Points on a hilly landscape, in no order, each with its height.
From any point a climber steps to the highest of the 2 points nearest to it. It stops when none of these is higher. Distance is the straight distance between rows; heights are no part of it.
z856: [133 132 145 100 116 158 104 145 171 143 114 110 123 136 112  57 115 123
 183 119  92 124 122 158  57 105 154 127 108  62 138  81 133 153 102  77
 117 158 137 187 112 132 101 120 122 165 107 135 107 195  97 166  76 132
 131 111 154 162 107 153 208]  h=345
z689: [156 150 161 145  84 139 134 116 141 116 108  95 112  86 114 108 112 172
 176 125 128 111 120 159 139 115 156 157 137 141 132 115 121 111 101 128
 173 146 169 117  94 100 173 171 164 163 129 160 100 120 127  91  17 141
 128 161 158 124 169 163 152]  h=115
z58: [106 122  74 109 117 144 184 154 115 124 142 129 113 139 100 176 151 101
 108 148 134 122 135 180  87 175 134 133 154  76 114 126 117  97 135 106
 140  78 144 131 223 196 117 119 141  88  98  97 180 100  88 136 115 155
 110 117 101 106 119 118  83]  h=477
z465: [ 91 105 131 105 142 105 128 145 136 153  75 116 117 124 153  76 117 117
 112  97  93  80  73 128 108  67 138 109 130  91 135 105 105  53 102 115
  75 102 141 164 145 105 103 134 163 105 106 181  63 131  93 117 137 170
 123 138 126 141 142 164 134]  h=352
z674: [128  72 118 119 153 131 101  73 144 106 128 150 126 102 147  89 116  95
  85 147 124 148 120  92 169  88  72 130  99 202 150 178 135 167 197 139
  90 169 126 137  92 128 157 134 112 156 199 135 154 112 163 106 197 133
 146 150 101 149 123  86 106]  h=399
z324: [102  81 156 152 129  99  78 109 135 145  78 151 125 128  75 100 145 145
  94 161 155 133  91  90  95  85 140 125 116 240 110 137 143 153 128 162
 167 156 115 145 125  86 129 191 162  67 163 149 111 113 118  77 165 140
 129 166 104 126 131  95 113]  h=572
z264: [155 155 107 141 152 141 117 105 141 153 164  78 122 175 116 141 106 156
 147 167 188 148 180 176 184 182 123  97 163 152 108 140 125 128  45 140
 158 105 109  56  84  98 152 187 108 186 118 146 126 112 155 123 117  79
 124 155 166 129 151 124 122]  h=195
z999: [130 172 117 169 153 127 114 113 117 118 102 127 147  43 148  91 130 103
 147 122 120 126 119 140 123 150 145 118 133 119 160 150 115 135 104 136
 111 156 125  98 111  94 179 116 111 187 148 142 108 127 183 111 153 143
 133  87 140 112 111 136 172]  h=611
z861: [147  82 139 140 149 132 171 144 164 128 102 162 126  68  61  90 138 123
 145 151 114 117  43 136 105  72 125 167 109 157 148 154 132 159 178 174
 132 155 124 175 108 122  81 155 110  80 147 103 139 135 110  98 135 119
 118 176  56  98 146  81 109]  h=491
z454: [136 142 146 145  95 157  88 114 156 131 127 101 144 110 125  66  90 158
 182 135 147 165 144 131 126 101 123 126 127 180 149 120 113 151  59 114
 144 180 134 114  71  62 171 218 147 146 117 144  87 133 139 106  79 116
 132 144 177 136 143 129 159]  h=135
z440: [177 153 174  82 120 149  89  94 142 151 132 126 113 132  85 153  92 181
 160 171 161 157 146 132 145 150 193 138 171 171  91 132  84 132  95 102
 215 133 166  87 117 130  97 156 161 130 140 114 116 167 146 114  94 142
  96 154 175 120 157 165 138]  h=357
z824: [162 125 134  84 146 144 110  80 170 171 131 118 120 134 143 147 116 129
 149 110 110 154 168 135 159 133 164 121 126 149 175 133 136 114  63 106
  95 144 102  72  75 114 156 135 104 238 116 155 108 135 135 131 121 139
 136  85 179 143 125 115 194]  h=243
z880: [120 120 168 116 163 143 162 132 123  79 167 113 107 144  92 177 170 134
 172 104  75 116 130 116 126 150 138 154  85 104 125 108 170 104 136 152
 127  94 160 135 149 197 162  90 129 141 115 106 145 151 127 108 115 164
 142 104 144 115 157 141  69]  h=588
z326: [134 125 171  97 129 154  88 150 107 132 101 175 147 207 151 125 104 129
 131 143 132 144 122 109 117 123 134  96 125 117  93 119 125 214 130 108
 152 144 107 172 139 113  89 150 124  65 140 129 130 195  54 156 135  95
 136 136 118 144 136 165 166]  h=583
z458: [132 118  98 181 112 132 120 131 118 138 140  72 118 192 120 119 141 180
 124 148 179 116 174 123 138 197 117 133 144 145  99 135 147 150  99 140
 180 120  89  87 107 131 184 189 104 151 147 128 141  67 146  87  80  63
 123 148 148 143 135 102 126]  h=174
z876: [168  81 134 130 132 114 148 129 206 149 121 174 109  59  97  81 131 124
 108 146 116 122  46 151 121  71 121 176 131 174 146 142 122  86 173 173
 122 135 130 131  94  92  89 146 131 108 120 159 111 169  99 125 109 144
  86 146  67 126 112  94  95]  h=535
z295: [158  56 110 120 135 124  89  53 155 159 128 159 143 103 156  94  82 118
 114 121 155 141  95 136 175 103  94  91 138 169 118 155  95 148 145 120
  62 175 106 149  75 104 138 145 104 192 160 155 130 115 170 145 173 106
 105 174 125 150  67 127 101]  h=362
z599: [132 155 103 163 108 129 172 141 110 112  91  82 118  82 110 110 131 142
 161 111 139 111  99 166  96 138 160 141 139 134 127 120 125 106 113 150
 168 126 144 147 142  96 123 158 138 120 127 155 107 103 124  90  70 121
  95 131 108  99 133 133 121]  h=96
z553: [138 109 165 132 138 129 113 126  68 117  99 122 110 160  71 122 132 160
 121 143 134 127 117 121 156 137 159 143 107 166  92 135 148 162 168 146
 193 159 154 146  98 164 102 140 129 150 206 124 153  83 133  47  40 141
 130 183 124 107 158 132 155]  h=544
z341: [148 115  46  97  96 129 175 122 184 131 149 146 143  85 138 106 149 106
  95 126  97 151  78 164 129 100  97 166 167 163 191 136 108  47 170 141
  93 102 148 138 122  97 100 134 138  91  93 132  99 138 133 146 104 136
  85 136  83 134 124  89  84]  h=584
z82: [ 78 129  90 151 110 134 142 105  99 140 139 119 107 174 163 152 148 116
 122 123 147 109 123 160 136 151  96 126 164  97 121 128 129  80 110 122
  96 111 128 140 178 120 145 187 167 121  86 144 109  89  85  89  57  89
 112 147 175 121 129 117  99]  h=249
z711: [ 87 124  90 116 140 156 127 133 102 155 123 133 148 156 150 134 152 122
 161 104 115 115 100 169 120 132 123 108 161 117 138 128  96  80  89  96
 107 106 141 135 126  88 100 172 150 156  57 147  88 106 124  95 101 131
  79 132 217 136 130 128 173]  h=279
z834: [106 112 135 117 151 117 106 126  70 119  84 116 123 159 102  83 139 131
 142 123 115 148 115 137 129  91 126 120 137 179 122 178 106 144 139 141
 119 127 110 140  75 128 112 167  93 131 164 155 155  74 110  59  89 136
 136 175 113  96 181 136 174]  h=628
z833: [124  97  96  97 134 102 135 128 154 108 169 124 134 139 165 141 118 123
 114 104  75 113 167 124  98  67  93 128 134  85 144 136 115 101 128 161
  58  79  89  92 133 153 157  71 106 134 116 103 153  59 125 162 146  83
 140 137 105 143 124 136  66]  h=585
z670: [105 103 129 118  87 121 117 123  98 114 143 122 156 217 158 193 123 153
  84 115 156 122 166  98 128 125 104 109 119 148  86 112 115 183 140 106
 156 128  96 138 127 164 138 121 125 160 175 111 150 110  94 140 114 111
 144 123 115 130  90 128 149]  h=470
z656: [157 128 113 176 100 116 184 139 100 102 107 124 155  97  82 146 154 175
 139 110 161 106  99 129 118 159 163 124 116 171  97 136 136 125 152 157
 212 132 132 145 146 117 144 136 147 116 149 106 136 113 160 109 100 138
 120 142 113 123 108 124 104]  h=80
z648: [129 107  81 160 145 100 105  95 101 127 128 118  90 101  79 101 135 140
 104 123  94 144 142  83 150 130 106 105 108 221 157 173 161 159 185 166
 129 150 140 118  96 114 183 132 128 136 215 134 156  81 225 115 149 136
 135 135 131 148 121  61 119]  h=439
z641: [114 120 126 140 148 164 166 167 102  87 163 132 149 129 158 160 169  82
 112 146 102 142 138  86  83 132 140 135 129 102 135 100 143 114 163 121
  59  93 158 119 176 149 117 106 128  73  70  58 167 115 143 196 150 127
 169 135 138 149 122  67  67]  h=376
z303: [114 186 134 107 145  88 112 158 146 116 115 124 137 127 112 127 118 125
 122 119 113 112 153 130 115  98 146  90 150 103  82 131  67 115 140 102
 160  96  95 134 116 127  66  63 154  88 102 122 111 164 108 116 157 142
 133 143 153 133 151 187 149]  h=299
z109: [124  90 159 121 114 130 113 113 126 107 115 158 115 140 122 118 138 144
  74 149 164 143 100 138 128  97 111 153 142 223 126 153 146  97 141 140
 171 131 146 127 110  92 128 168 156  64 154 144 152 106 104  76  98 155
 115 181  66 130 143 120  80]  h=638
z617: [124 129 129  84 138 126  99 131 172 122 104 102 175 143 136  71  83 139
 158 105 106 128 182 131  97  75 129 109 125  94 146 105 105 158 110  61
 127 174 145 170 106 116 119 159 121 171 128 137 105 172 109 118  64 174
 126  92 182 133 140 133 202]  h=311
z623: [116 158 148 151 129 148 116 104  93 108 128 126 124 192 111 202 143 136
 154 122 144 116 145 108 149 213 150 134  91 122 105 117 179 140 127 121
 196 147 174 152 177 155 153 139 188 141 126 131 112 204 154  98  88 172
 140 111 202 137 137 129 130]  h=236
z338: [112 140 153 165 133 152 136 125 139 125 138 128  90 131 137 183 161 145
 109 121 152 141 147  89 142 175 115 141  91 165 153 101 216 148 128 138
 157 125 143 108 171  90 142 167 150 102 114 125 134 144 110  94 195 131
 127 105 139 128 139  73  77]  h=43
z262: [151 138 100 151 163 103 118  91 157 116 135 152 142  33 153  93 120 121
 152 163 123 126 117 145 118 149 110 131 141 123 157 168 105 165 108 115
  81 184 121  83  92  94 165 129 112 144 155  97 145  99 153 144 166  82
 102 132  83 118 105 121 144]  h=667
z298: [169 137 170  98 106 159  78 141 167 120 122 191 125 175 114 107 115 152
 165 146 165 135 115 124 110 144 140 125 127 115  88 126 113 155 136 119
 165 157 118 156 140 114  80 120 143  68 116 133 126 224 128 185 122  86
 107 142 142 187  97 165 106]  h=640
z769: [ 98 118 140 160 178 149 167 186  93  75 140 133 162 114 189 166 153  73
 153 143  79 138 136 102 114 133  83 101 126  63 110 125 140 145 139 120
  67 126 159 121 138 116 109 103 127  91  83  85 135  91 159 185 193  91
 125 145 153 131 114 121 122]  h=403
z269: [111 126 118 123 166 111 137 146  90 130 143  95  92 148 129 122 124 134
 135 110 111 112 150 125 151 100 101 110 138 130 128 151 127 136 116 155
 104 103  88 105  99 112 139 143  90 142 165 140 162  74 105  94  96  88
 119 137 103  89 152 108 132]  h=561
z630: [ 84 170 135 168 135  97 190 147  89  92 148  79 113 142 146 216 163 111
 109 101 118 145 207 122 106 148 108  98 133  79  90 117 134 110 112 138
 136  95  95  89 157 147 129 103 132 126  76 121 162 108 141 139 163 122
 161 108 141 123 131 130 127]  h=125
z803: [135 140  68 140 150 128 138  95  83 138 162 125 122 137 163 163 122  96
 121 113 125 129 146 142 159 159  88 107 152 117 158 154 172  88 116 171
  71 121 136  89 138  72 143 152 103 161 148 167 163 125 211 151 147 119
 108 109 117 119 119  72  58]  h=158
z691: [107 131 109 144 100 150 161  91 129 126 126 117  83 154 136 156 140 129
 115 161 148  78 116 169 145 173 148 138 170  38 106 126 149  67 138 117
 110 111 173 116 185 175 163 150 186 155 105 118 103  89 115  90  42 149
 117 177 198 128 139 151 103]  h=224
z564: [171  89 133 116 136  99  88  47 163 173 143 111 119  76 145  99  66 138
 138 107 112 157 130 130 209  87 119 115 149 175 122 132  88  91  96 122
  81 147  92 104  69  73 160 154 119 201 120 177 102 118 186 155 155 126
  97 171 149 130 124 114 125]  h=328
z911: [111  85 135 134 106 133 122 116  72 109 105 123 107 211 128 159 145 157
 106 121 141  98 152  95 140 125 113 150 124 163 115 123 169 168 160 110
 168 137 119 149 136 164 158 136 105 114 192  99 193  69  94  83  80 139
 152 163  92 118 152 108 143]  h=476
z77: [137 102 122 118 113  88 120  80 184 181 145 151 154  62 116  95 102 112
 150  86  92 173  98 154 187  88 120 154 161 138 146 127 100  85  52 110
  63 122  94 126  67  47 152 157 142 196  62 152  70 147 156 159 155 123
 114 133 159 161 147  79 203]  h=296
z116: [153 201 138 101 113 102  87 119 172 160 134 135 116  96 102 134 104 153
 159 138 141 144 158 148 109 119 182 109 174 136 101 134  74 128 123  94
 189 126 134 104 109 106  72  96 145 114  99 124 127 191 133 131 123 160
  88 133 178 128 148 172 162]  h=327
z499: [137 156 154 154 102 142 144 131 122  91 152 104  87 113 149 143 128 148
 143 103 131 142 166 101 112 155 135 131 100 108 181 123 195 126 123 146
 126 129 156  95 126 146 169  84 121 146 118 145 143 131 161 114 113 152
 142  91 138 119 115 157  73]  h=645
z403: [122 121 133  95 140 175  93 144 130 164 153 166 125 185 139 113 148 134
 177 126 114 130  97 154  83 133 153 119 145  80 133 110 125 117 108  78
 107 126 134 154 145 139  96 137 132 141  75 110 110 168  94 135 101 119
  95 113 202 158 105 149 194]  h=312
z895: [156 121 119 136 136 150 175 129 143 104 158 135 130 105 128 164 183 128
 126 133 116 151 139 123  89 191 159 133 131 106 131 121 134 120 165 125
 115 112 113 122 174 186  99  81 124  94  83  39 189 161 138 188 156  89
 157 116 128 156  89 111 113]  h=353
z28: [ 66 154 137 153 179 118 121 127 136 133  85 116 142  42 142  92 127  69
 127 119  95 104 102 130 130  95 122 112 117  92 143 113 107 139 111 115
 100 140 145 157 115  98 130 116 135 165 125 158  75 161 142  97 218 187
 144  80 140 129 131 145 178]  h=552
z330: [130 157 121 126 129 123 111 160 122 118 114 106 172 187 150 112  79 128
 150 148 144 148 212  92 100 120 131  91 153  76  96 133  98 191 122  79
 188 155 125 154 121 137  94 133 106 151 129 125 108 175 137 110  81 129
 140  96 180 121 153 162 192]  h=274
z690: [129 110 139 143 156 145 129 140 125 191 131 138 112 145 143  87 146 133
 119 135 128 121  94 141 143 139 133 151 127 137 165 120 173 148  92 139
 119 118  99 122 148  86 119 193  83 106 111 131 135 149  25 101 136  90
 135 133 110 104 163  87 167]  h=369
z27: [150 115 151  92 183 149 166 144 149  98 123 135 117  65  79  95 134 121
 163 150 104 121  62 157 129 101 140 138 132 104 120 157 108 150 161 136
 111 138 136 168 101 146  56  81 104 108 135  90 131 148 120 116 150 124
  98 159  93 112 114 131 139]  h=454
z118: [ 79 139 144 155 165 105 100 148 103 142 107 133 170  68 136  94 128  51
  90 153  82  87  92 130 138 110 108 107  98  70 119 110 101 157 135 135
  89 121 120 172 129 154 124  62 126 140 131 100  97 135  84 127 220 154
 166  93 116 100 124 159 163]  h=507
z103: [ 90 140  46  98 115 157 198 149 106  87 162 114 148 141 104 185 178 104
 131 118  90 149 138 175  99 130  86 158 158 107 141 122 111  86 134 122
 115  79 128 145 179 144 133 157 137  66 109 105 143 112 132 140 116 132
 104 106  85 124 130  91  76]  h=510
z276: [ 93  79 110 127 129 117 155 123 130 162  92  94 129 120 179  74 103  87
 146  81  96 102  98 153 126  74 112 118 134 110 121  94 105  58  64  91
  55  99 153 159 136  96 131 144 118 138  79 197  59  88 167 170 176 146
  95 124 137 161 118 156 150]  h=392
z352: [141 122 169  83 124 118  76 125 152 132  96 173 133 123  60 111 113 142
 128 136 114 166 111 148 109  92 125 139  80 178  96 135  69 202 196 130
 150 182 108 147  75 168  67  93 116 126 197 119 142 112  95 115 113 125
 139 168 100 116 113 132 173]  h=576
z974: [117 115 150 106 127 154 116 131 100 118 133 141 152 190 144 184 120 129
 124 133 103 161 148 103  91 162 161 122 101  96 110 103 126 199 149 109
 165 126 110 163 166 174  93 101 125 129 137  96 105 189  75 153 106  93
 140 102 119 109  80 120 170]  h=527
z942: [116 112 151 151 122 123 148 137 150 163 144 152 116 119 190 135 119 112
 123 110 144 134  91 108 167  94  79 143 121 134 166 113 177  97 104 136
  68 144 158 113 121  42 129 196 132 133  96 203  89 114 123 137 170 122
  93 118 132 138 138 109 103]  h=488
z158: [153 141 112 132 122 149 178 143 118 107 137 151 140 138 119 165 159 135
 140 135 164 165 132 126 147 209 168 117 167  95 107 160  90  84 172 130
 147  84 120  97 185 195 120 115 114  99 103 106 144 149 180 157 156  81
 160 119 149 160 106 155 111]  h=329
z729: [148 131 133 158 104 140  93 133 130 139 120  96 125 142 123  70 111 174
 143 147 180 133 136 123 115 144 146 111 124 175 115 124 127 174  84 131
 163 174 108 110 100 101 164 181 112 125 167 134 111  77 113 116  95  70
 131 146 128 132 112 129 135]  h=153
z195: [114 103 141 129 120 127 124 150 162 157 101  83  75  93 131  58 127 109
 155 104  91  98  94 155  76 101 144 134  87  96 141  74 133 134 122 123
  88 120 145 195 131 179 111  77 103 143 115 139 125 128  81 166 117 123
 133 103 109 143  89 161 160]  h=379
z749: [140 136 136 110 125 122 101 140 152 113 144 135 169 164 182 118 108 129
 136 114 118 116 146 132 101 124 143 118 111  89 134 110 114 140 113 140
  84 113 104  94 149 157 182  75 103 145 132 127 121 126  98 166 144 101
 160 103 129 139  95 183 106]  h=538
z3: [ 94 154 175 147 140 120 105 143 156 100  98 140 152  92 167 143 108  77
 138 136 103 120 124 112  82 107 125 129  89  76 115  95 135 199 120 135
  96 156 131 163 133 154 121  56 150 106 100 105 108 182 101 167 205 135
 168 103 113 119 105 169 153]  h=468
z830: [133 153 154 126 129 154 117 147  87  99 159 120  85 176  97 154 125 168
 107 160 185 149 142 137 161 176 106 126 177 158  89 128 138 120  96 123
 168 125 162  65 131  93 169 175 153  52 160 123 131  89 127 117 121 114
  91 147  97 164 160 149  66]  h=539
z171: [106 102 127 134 156 149 139 153  78  76 128 112 130 118 128 158 140 103
 128 137  95 120 136  76 113 107 138 137  93  98 126 120 139 198 179 128
 111 125 135 176 126 202 114  63 119 123 150  40 174 124 161 152 175 161
 157 100 107 102 114  87 150]  h=484
z474: [114 200 147 143  90 123 103 171 118 123 125  94 178 134 127 142  96 113
 143 142 144 104 197 114 128 124 117 116 130  81 125 105 136 139  92  77
 218 137 135 168 121 145 112  97 139 134 117 118 101 177 115 105  77 191
 172  99 146  87 188 201 182]  h=238
z337: [115 110 123 142 142 126 151 101  99 195 107 107  63 134 164 135 140 109
 120 113 114 109 136 124 160 150 141 135 123 122 162 109 188  96  77 122
 111 120 120  99 168  97 169 180 102 176 102 169 136 133  73  89 111 147
 127  76 129  93 173  86 149]  h=405
z546: [111 151 116 112 115  99 139 129 147  86 171 103 116 136 122 146 142 158
 124  98 105 125 156 132  90 117 132 140 138  88 125 140 105  53 142 154
  86  57 110  85 146 186 168 109 162 128 114 136 108  92 161 119 107 115
 133 137 148 137 128 153  46]  h=639
z799: [153 105 133  94 131 138 130 105 172 167 148 156 127  91 120  97 142 152
 132 114  98 152  80 138 169 108 156 162 141 168 178 131 120  92 105 112
  82 116 123 102  89  94 151 163 128 184 119 147  86 124 111 128 115 126
 123  95 157 145 147 103 194]  h=269
z975: [178 132 131 142 103 140 164 140 126  98 125 153 172 118 101 155 138 168
  95 147 185 149 124  88 154 177 149 115 118 183 119 142 139 148 178 124
 191 149 139 114 117 128 117 119 140  95 170  80 133 149 181 154 161 126
 145 134  99 140  76 125 108]  h=65
z569: [121 162 144 127 112 108 143 170  82 152 132 149 122 128 123 166 125 101
 121 135 180 100 107 152 112 161 152 133 143  67  93 115 125  84 112 131
 166 101 140 159 206 155  61  65 142  79  83 115 142 151  98 154 137 139
 116 104 115 101 120 154 104]  h=437
z442: [ 94 142  77 142 129 108 166 100  85 133 155 105 104 114 170 201 141  67
 110  98  79 132 216 132 103 138  95 101 133  95 147 120 169  91 101 149
  88 106 126 106 163 123 147 101 108 159  93 136 169 106 179 140 153 140
 118  78 123 108 126  98  46]  h=143
z723: [156 154 151 100 104 131 106 126 209 117 129 164 127 162 124 138 117 156
 148 131 190 123 115 141 135 157 138 148 122 122 119 131  94  78 123 131
 119 126 129  92 136 128 115 118 168  68  73 153 113 180 116 170 126 119
 106 148 160 178  98 167  62]  h=586
z823: [102  72 146 117 127 115 117 101 114 157 128 156 134 155 148  89 133 119
 114 131 142 165  88 158 131  68  91 134 156 217 153 180 143 115  94 138
 101 122 137 148  79  80 115 201  93 103 128 154 145 101  97  81 121 132
 114 187  59  98 165 113 143]  h=720
z668: [138 129 125 100 109 149 103 120 130 105 157 150 131 157 135 136 130 168
  90 130 170 156 125 137 151 144 100 124 160 192 139 161 102  94 141 124
 131 100 132  71 112 101 168 159 137 101 153 130 147 104 150 115 127 125
 102 147 110 153 106 128  60]  h=580
z651: [153 138  92 129 154 124 144 135 112 118 139 152 124  46 163  87 105  98
 110 163  94 116 130 130  97 122 117 136 145  61 180 147 143 180 122 147
  74 163 119  95 138  89 144 102  88 113 148  81 174  97 115 162 153  86
 100 100  53 107 121  92 125]  h=626
z342: [137 152  73 150 161 112 133  90 129 140 156 107 125 147 137 192 114 121
 153 124 177 137 154 189 180 168 115  99 154 119 127 141 131  84  87 160
 115  91 107  88 116  91 111 156 121 180 111 182 150 112 194 149 132  91
 118 169 155 107 121 104  79]  h=176
z804: [150  91 106 103 130 134 146 122 171 152 130 130  92  84 168  92 136  99
 110 113  70 108 118 121 110  99 136 138 104 116 184  91 154 121 154 110
  68 123 152 141 137 161 124  60  74 159 124 120 138 104 112 183 153 142
 130  78 101 142 125 142 140]  h=410
z721: [102 131 167 178 118  87 109 122 110 179  70 134  97  95 130 105 106 120
 114 129 156  94  92  75 129  86 141 124 104 169 138 118 153 148 117 157
 148 161 143 160 142  88 154 182 148 111 165 188 104 145 110  92 139 170
 135 103 102 100 165 131 122]  h=503
z336: [137  77 106 139 130 145 123 132 114 184 140 143 117 114 120  86 144 127
  69 133 109 140 128 127 124 118  98 160 120 178 177 121 197 144 132 153
 153 118  99 110 174  94 137 188  82  94 159 112 163 100  58  90 145  94
 133 139  75  92 141  21 107]  h=343
z994: [179 132 170  72 172 139 119 118 151 134 119 163 102 107  85  60 120 132
 157 159 131 152  57 154 137 107 175 135 152 131 115 170 113 118 142 133
 124 140 121 149 102 110  46 107 123 113 117 138 123 201 118 131 129 129
 115 165 128 140 142 146 175]  h=422
z550: [107 149  17  95  81 144 189 142 152 141 183 137 168 135 147 162 162  63
  85 133  93 164 146 145 121 111  57 136 155 116 173 127 113  73 145 127
  83 110 121 127 158 100  99 144 159  82  82 111 126 118 130 181 108  98
 117 136 107 136 119  71  48]  h=543
z363: [100  91 168  98 164 133 145 165 127  89 132  98 145 129 103 163 167 121
 140 106  73  97 135 124 126 103 129 148  85 110 106  69 117 122 148 132
 145  77 147 161 140 218 120  65 117 128 146  80 147 107 113 127 132 161
 161 116  95 120 129 146 121]  h=534
z688: [141 160  98 144 131  98 110 146  85 134 131 151 121  55 124  79 119 106
  76 165 139 112 108 135 109 148 143 121 151  81 139 168 108 157 171 147
 115 142 102 139 142 153  89  46  95 129 154  89 157 105 138 141 158 110
 120  90  90  89 101 120 155]  h=582
z884: [137 163  88 148 119 134  92 107  98 120  97 106 167 222 107 170 126 169
 157 131 159 136 166 117 141 199 159 108 123 183 116 151 123 159 135 126
 188 128 137 108 116 135 175 166 149 154 156 139 118 174 191 111 103 147
 133 122 193 151 141 125 152]  h=268
z640: [ 98 183 157 157  98  99  93 140  84 107 154 102 176 169  88 164 118 134
 124 111 129  90 170  84 160 128 116 130  90  96  93 101 126 137 142 117
 188 143 118 187 106 157 151 100 170 142 158 127 102 154 114 117  78 167
 182 105 135 111 172 176 154]  h=209
z709: [119 169 132 127  74 104 121 100 155 121 147 109  99 138 154 185 119 151
 120  93 124 151 191 132 118 167 115 103 122 116 148 140 145  83 109 133
 100  96 155  63 130 180 193 119 174 183  81 165 117 117 178 105 133 160
 134 131 202 148 119 186  65]  h=710
z43: [146  95  98 144 120 137 123 121 134 129 126 142 127  88 149 122 140 119
 134 126 119 100 120  65 104 132 156 164  81 134 185 111 172 168 167 142
 110 133 132 149 168 170 152  76  85 133 154  78 165 133 153 152 168 147
 144  83 104 104 111  83 105]  h=445
z631: [124 131  80 182 129  83 129 129  46 106 122 129 133 116  69  96 147 123
  81 126 116 138 123 112 133 147 123 116 105 172 134 180 138 144 213 176
 151 136 126 149 102 158 148  87 110 146 196 118 171  71 205  99 123 156
 163 127 116 116 125  78 154]  h=480
z736: [113 142 155 146 134 131 153 159 139  68  89 148 153 111 163 170 128 101
 157 137 119 143 123 109 102 135 120 117 123  85  72 117  91 186 159 102
 110 160 140 147 118 136  83  78 151  76 100 111 110 143 137 192 208  96
 127 131 117 151  98 171 166]  h=436
z661: [147 152 112 113 144 144 111 109 145 173 140  98 125 211 168 137  93 132
 142 151 173 119 186 144 162 168 140  91 148  93 133 128 131 118  61 100
 129 134 107  70 114 118 147 164 112 216 102 164 130 139 143 114  97 129
 132 113 202 130 135 138 155]  h=216
z510: [158 129 150 126 132 171 131 146 113 119 135 146 102 144  84 185 164 167
 103 159 164 158 150  87 149 195 138 115 118 195 128 113 203 154 127 116
 195 132 151  92 162 108 129 153 134  62 151  79 130 128 169 125 207 137
 124 114 122 145 108  78  89]  h=53
z227: [106 142 133 135 102 116 139 154 194 119 140 175 136 128 164 161 135 129
 147 120 140 143 116 144 141 115  66 168 118 122 160 115 132  76 120 142
  85 133 151  80 124  77 132 139 158  63  46 170  73 130 102 157 150 107
  93 139 147 144 122 132  66]  h=533
z971: [190 136 190  67 142 159 118 117 152 149 138 164  99 136  98  89 112 170
 135 184 169 138  83 153 160 141 188 137 166 156 128 130 125 100  87 121
 164 139 151  86 128  93 103 154 151 102 129 136 111 162 105 127 102 129
 112 132 125 135 145 153 129]  h=389
z261: [117 156 168 148  80 114 131 136  81 102 168  95 176 166  74 210 136 122
 158 123 159  74 139 104 157 160 114 172  93  83  71  99 154  94  95 127
 189 126 131 190 159 199 143  72 152 146 127  95 114 169 130 156 103 180
 175  96  96 111 147 169 128]  h=181
z657: [133 106 142 116 117 122 126 158 125 124 116 153 114 104 100 121 130 136
  78 133 116 141 137 127 107  82 103 111  99 155 118 147 105 208 197 148
 148 146  86 142  98 156  87  92 114  99 168  86 209  69  86 131 132 107
 157 161  77 122 114 104 168]  h=634
z848: [113 148 112 172 126 106 121 157  68 105 140 119 154 114 107  95 142 116
  78 132 154 127 120 104 134 154 146 125 121 101 106 154  98 129 201 163
 142 109  89 152 131 195 113  65 118 155 155 110 144  96 163 107 127 130
 168 107 137 100 111 126 145]  h=532
z436: [119 114 145 163 129  97  95 113  71 187  94 118  79 135 140  98 122 130
  95 119 136  93 128  83 182 141 137 146  87 164 144  92 204 136 115 142
 155 139 134 126 172 116 187 148 104 152 184 164 127 127  82  90 120 166
 155  87 121  96 168 106 130]  h=449
z748: [156 144 180 112  89 102 194 143 143  92 146  90 136 147 107 197 108 170
 134 120 193  98 152  91 148 125 131 167 108  91  61 113 141 131 117 127
 191 141 126 129 136 179 118  84 139 132 145 113 142 148 111 150  98 138
 149 152  81 135 133 171 102]  h=154
z366: [149  58 134 129 113 123 173 124 163 193 112 143 134 127 185 119  98  99
 136  81 123 120  72 116 146  67 106 133 132 143 117 110 145 116 103  76
  63 155 145 162 116  73 136 174 101 159  98 212  70 124 112 179 180 148
  99 113 101 153 140 160 165]  h=438
z615: [141 147 141  94 125 119  84 122 181 110 127 142 149 131 126 104 109 145
 147 113  98 124 131 132 116  97 129 134  92 127 122 117  75 177 163 125
 113 147 106 121  95 154 129  82 108 148 171 135 112 129  95 150 124 100
 140 121 123 125 105 157 155]  h=520
z154: [108  97  98 116 111 120 140 153 121  92 139 114 125 108 140 125 138 117
  81  95  97 117 149 102  89  58  95 133 123 111 132 125  83 133 185 160
 100  98  98 137 139 171 127  84 116 115 141 102 200  65 131 156 114 100
 154 133  88 140 119  94 116]  h=579
z671: [ 81 136 133  97 155  92 119 150 145 131  69 103 136  94 107  76 125 119
 100 118  86  86  96 164 116  86 142  99 128 104 109 116  66  79 133 118
 129  78 133 170 104 139  51  76 161  91 126 140  82 142 112 102 158 184
 102 172 116 128 116 176 130]  h=318
z239: [158 168  97 128 129 170 118 134 141 133 111 145 171 166 139 121 129 152
 163 127 168 150 141 141 147 204 163 109 154 141 125 165  82 127 133 113
 155 121 121  91 139 140 135 172 116 107 116 131 119 168 168 139 120  77
 134 118 195 158 118 165 148]  h=298

Call two points neighbours if one is among the 2 nearest of the other. Go from one point of each pair to the other, from neighbour to neighbour, staying as high as possible. Name the lowest point that can't be avoided.
z341 and z298 => z303
z298 and z109 => z670
z709 and z657 => z154

Where does a climber stop that starts at each point below?
z195 => z709
z303 => z341
z769 => z262
z510 => z262
z442 => z262
z564 => z262
z465 => z298

Write out the way that a climber takes from each point below.
z671 => z465 > z276 > z366 > z942 > z227 > z723 > z298
z77 => z564 > z295 > z674 > z648 > z631 > z848 > z688 > z651 > z262
z239 => z158 > z895 > z641 > z769 > z736 > z3 > z118 > z28 > z999 > z262
